Each row is a point on a tangle of strands that fork, close into loops and nearly touch. The rows are in no order.
Points whose rows are less than 128 apart are linked; no others are. Some points are linked to none.
bav: [ 37  32  14  31  73 -49  32  42  50 -46  12 -22  30 -46  41 -35 -46  -5
  64  27 -25]
risi: [ 22 -66 -72 -62 -23  30  -6 -13 -64  57   2  -4 -10  78 -18 -12  33  47
 -56 -32   9]
Zitev: [  1 -65 -95 -34 -22   7 -23   1 -28  44  33 -38 -33  86  38  -4 -33 -53
  40 -44  11]
Famet: [-29 -34  64  47 -88 -34  43  36 -10 -10 -29  -4   5  35 -31  26 -23 -39
  28  61  52]
zoge: [ 14  -4  34 -38  54 -41  -2  33  40 -17  14 -76  24 -28  28 -31 -32  12
  -7   3 -47]
Kekid: [ 41   6  -1  24  69 -63   5  12  29 -49   7  21  22 -17  48 -68 -64 -15
  86  15  -8]
Luf: [ 30  42  54  80 -53 -36  39 -45 -17  40 -18   8 -52 -73 -32  86   2 -31
 -39 -30  12]
mani: [ -9  14   7 -51  22  -2 -19  27  11  -1  39 -41  15  27   1 -34  56   4
  -9 -11 -43]
bubu: [ -4  17  16  19  69 -28  55  68  24 -30 -13 -24   2 -95  17  14 -43  13
  27  10  -9]
kimuf: [ 17 -62 -36  28 -46  20  -4 -52 -39  43  38   1 -23  48  -2  10 -39  18
 -39  25  36]
fifug: [ 19  53  -9  43 -30  15  36   9  -8  25 -45 -68 -28 -15 -54  28  18 -35
  29 -40  18]
Ran: [-32  -7  37 -30  -9 -45 -19   7  30 -58 -55  50  15  -1  15 -47 -63  17
   9  41  22]
gafi: [  6  50  15  20  20  48   0  -6 -23   3  23  46   0 -26  -4   7  45 -15
  -3  35 -23]
Ruz: [ 25 -23 -13 -17 -34  91 -37 -28  16  34  10 -11  14  28 -53  64  12  58
 -74 -28  -3]
nurif: [ 23 -16  13   6   1 -42 -28 -56  38  28  68 -21  11 -13  24  -3  21  39
 -73  -9 -44]
Bos: [ -7  49  16  36  18 -38   3 -47  20 -12   7  30   2 -41   9 -41  36   1
  40 -18 -10]
dotu: [ 21 -23   7 -13  13  15 -67 -27  61 -52  11  46  59  35  18 -42 -45  39
  10  22   2]
Sata: [ 11  17  24  15 -24  58 -48 -13  51  -1  41 -22   5   1 -20  78  11  14
 -54 -17 -22]
sugub: [ -6 -47  21  49 -89 -29  28 -46 -39  51   8 -11 -33  29 -23  -1 -41  -7
 -14  18  47]
Nud: [ -9 -88 -25 -43   1  31 -41 -13  19 -40  45  53  33  83  -7 -36  31  60
  10  -3  -5]
geme: [ -4 -49 -42  27   3  54 -20 -56  -2  18 102  13  -9  15   2  19  61  59
 -41  -5 -20]
gumo: [ -5 -46  -2  11   6  58 -24 -32  15   2  91  28  -5 -18  14  35  32  72
 -59  31 -40]
salag: [ 22 -71  10 -32  17 -27 -36 -20  15 -32  -2  55  48  47  22 -73 -92  26
  38  15  28]
Gekon: [-30 -27 -50 -52   5  25 -43   0   2 -22  -3  -8 -14  20  45 -16 -35  -2
  -6   2 -13]
Gan: [ -5  31 -12  25  14 -30  37 -11 -39  20 -31  -4 -38 -66  30  -1 -41 -21
 -18  13   8]
goni: [  18 -103  -77  -41  -23   -2    2  -15  -54   59   31   -1  -18   79
    3   10  -27   37  -55    2   14]
tepe: [-60 -28   3 -12 -21  17  14   3 -43 -17  30   9 -39  11  -9 -35  71  -5
  35  -7   1]
rozap: [ -1 -62  37  20 -17 -44 -33 -33  84 -23  70 -13  23   8  23  -8 -43  42
 -22  41 -11]
kuzo: [ 14  -4  46  67 -59 -29  39 -46 -46  43  -7  -2 -22 -21 -40  26 -14 -17
 -18 -14  43]
Tarip: [ 10  78  24  -5  62  49  11  62  21  31 -23 -27   3 -52 -64  85  29   3
   1 -38 -41]
Gutiz: [-15 -84 -76 -75   7   9 -47   5 -14  -1  22  36 -12  54  57 -22 -24  16
   4 -11  -3]
gik: [ 23  70  41  23  73   6  44  93  33  19 -21 -41   5 -83 -24  90  18 -14
  -1  -5 -39]
Gim: [ 27   6  -1  50 -36 -17  23  17 -32  11  37 -41 -11  31  34   2 -15 -66
  -4  62   6]
mopot: [  18  -46   -6  -17   57  -27  -14    8   32  -56   -6   15   43    5
   17  -56 -112   13   77   -1   10]
nin: [ 28  47   7  81  -6  -4  82  24 -18  32 -40 -35 -19 -44 -52  42  53 -49
  55 -32  37]
dis: [ 14  33 -21 -21   2 -17  51   0 -76  45 -58 -11 -43 -38   4  -4 -12 -27
 -18   1   5]
Kon: [-15  65   3 -40  27  32  40  73 -28  18 -29 -46  -5 -15 -45  12  80 -24
  22 -11 -28]
sola: [ 17 -71 -44  16  15  59 -30 -41  -4  11  77  18  30  65 -16  -4  29  48
  -5 -10  -1]
baf: [ -7  54  35  22  16  30  35  31 -25 -19   1  40  -4 -37 -23  14  89 -24
  31  23 -11]
duri: [  8  50  10  61   2  12  76  32 -38   7 -14   8 -11 -33 -27  32 102 -62
  64  20  19]
ruti: [ 12  32  79  93 -26 -84  32 -48   3  -1  -5  45 -10 -78  -1  42 -13 -25
 -15  -8  18]
tavi: [ 25  66  22  18  21  41 -34 -17  34  36  41 -27  33  11 -34  43  52  -6
 -20 -31 -37]
lag: [ -9   0  49  -6 -18 -43  15  -3 -23  -2 -75  22  19 -23 -28 -16 -32   7
 -22 -19  40]
linoz: [ -23   16   47   62   17  -59   57   30   52  -31  -72   44  -12 -112
   -7   54   32   -1   19  -24   46]
zomag: [  4  45  22   5  48 -23  56  86   6  -9 -30 -49  -1 -68   9  33  -8 -17
   0   8 -20]
vali: [  8 102 -16  26  71  45 -19  -4  20  46  19 -16  29 -12 -35  23  34 -30
  34 -21 -32]
genir: [ 22 -17  64   2 -16 -55 -15 -22  27  17  32 -30  14 -26   9  11 -17  31
 -75 -13 -22]
Mugab: [-39 -38  45  -8 -16 -58  11 -12  -7 -22 -56  42  25   1 -15 -49 -66  23
  13   9  46]
fefum: [-18  48  -9 -38 -11   2 -23 -15 -37 -21 -65  67  -4  19  27 -39  29 -24
  -2  13  12]
fik: [ 25  69 -40  23  55  24 -14 -22   0  27  -3 -27  26   8   3 -11  -7 -42
  24 -25 -13]
Sek: [ 21 -25 -63   7 -16  10  14   4 -44  40  -8 -65 -36  55 -13 -23 -33 -51
  70 -55  28]
lod: [-23  14 -23  29   8  14  11   1 -12 -10  -4  -9 -31 -43  36  17 -59 -16
  -5  43  -1]
gilu: [-20 -38 -23  -5 -37 -31 -38 -61  -5  -1 -10  48   7  49  26 -38 -39   5
 -13  20  37]
Tuze: [  3 -36  42  27 -81 -48  38 -10 -45  36 -21   6  -2  54 -10 -13 -48 -41
 -11  54  53]
Kidi: [   9   52   31  -27   14   -9    0   32   -1  -23 -116   22   41  -33
  -19   10  -34    2  -25  -19   25]
rego: [-23  39  25 -48   6  65  17  54 -31  13  -8 -28 -17 -20 -56  23  74  16
 -14 -23 -35]
Vato: [-31 -22 -62 -56 -45  33 -55  32   2 -25 -10 -17 -12  97  39  -2   3 -41
   8  14   5]
lonez: [ 14 -40 -41 -54  31  24 -78 -42  64 -44  14  68  44  57  17 -61 -11  49
  22   0  -7]
gak: [-41 -15  -1  21 -36  14  51 -13 -58   5   4   1 -52  -8 -31 -10  52 -16
  44  -8  29]
Non: [-42  12 -34   9  -1   0 -29 -11  23 -38 -11  -4 -12   1  30 -11 -47 -21
  22  11  10]
tikop: [ -1  34  45  59   9 -72  31 -11  19 -16  -8  14  11 -66   5  -3  -3 -16
  28 -11   7]
vofo: [ -1 -12  41   2  12  36 -38 -30  62 -30  55  45  -6 -54  16  24 -13  65
 -48  26 -40]
mav: [ -3  87 -32  37  53 -32 -12 -33   5   3 -38  21  24 -14  18 -44  17 -40
  58 -38   0]
geze: [ 20  36  57 -19  25 -34 -11  25  20  -6   1 -25  26 -44  17   6 -16  19
 -49   0 -34]
mipo: [ -4  49  17 -34   7  45 -41  11  15 -42 -76  34  48  -1 -14  -2 -34  11
 -23   3  14]
zapo: [  8  34 -57  22 -18  19  37  24 -25  23 -30 -85 -37  21 -28   3  -1 -52
  59 -35   9]
gomin: [ -5  34  10 -32  30 -17  32  72 -26   6  -1 -59  10  16 -11 -28  65 -33
  32 -14 -31]
Vik: [-12  34  21 -31  -7 -13 -36   4  11 -67 -73  67  36  19  25 -37 -27  -9
   8  33  15]
Lefak: [ 32 -27 -43 -50 -15  94 -18   0 -32  38   0 -15  10  54 -37  25  17  52
 -69 -13  -2]
tinik: [-37   3  -7 -59 -11  44 -13  12   1  23  15 -53 -22   3 -27  11  68  29
 -47 -46 -36]
tegur: [ 30 -67   2  -3  -4 -59 -20 -60  74  -6  90  -4   6   2  44 -17 -11  61
 -57  39 -33]
meman: [-36  24 -31  24 -38  35  69  41 -30 -11 -62 -27 -84 -56 -27  44  35 -28
  35   4  30]
gugi: [ 10  49   0 -30  26  17  15 -17 -69  29 -65  48   2 -24 -12 -29  12 -10
  -8 -14  15]
nog: [  10 -103 -114  -67   10   15  -53  -16  -12   35   32   15    3   67
   47   -5  -44  -12   12  -51    8]
Pebo: [-53 -51  -6 -58 -43   0  -8  22 -19 -29  46   6 -32  62  29 -28  75  10
 -16  25 -11]
faka: [-44 -45 -18 -71 -52 -12 -36  41  -4 -41  15   0 -17  86  56 -26  32 -27
  -3  39  -7]
vos: [-19 -34  45  13 -20  15 -50 -26  95 -58  57  21  13 -20   7  15 -19  51
 -21  28 -19]

A tip is a point with one link. Name the tips that can be reached along the links from each point below, in the order of the rows.
baf => gafi, gak
Nud => zoge, Tarip
kuzo => Famet

A piece is two or more points that can be reached from each other along the links. Count, over all rows, the pieces, the separate loops (a circle has one, a figure eight two, a Y none), the forks (points with three links) and the tips (points with one).
pieces => 4
loops => 3
forks => 3
tips => 5

Name the points in between on the shortest way along the links from the first point to the second, in order.
Sek / tepe => Zitev, nog, Gutiz, Gekon, Vato, faka, Pebo
Bos / Ruz => mav, fik, vali, tavi, Sata
gugi / baf => dis, Gan, lod, Non, Gekon, Gutiz, nog, Zitev, Sek, zapo, fifug, nin, duri
kuzo / Ruz => sugub, kimuf, goni, risi, Lefak
geme / Kekid => sola, Nud, lonez, dotu, salag, mopot
geze / salag => genir, nurif, tegur, rozap, vos, vofo, gumo, geme, sola, Nud, lonez, dotu
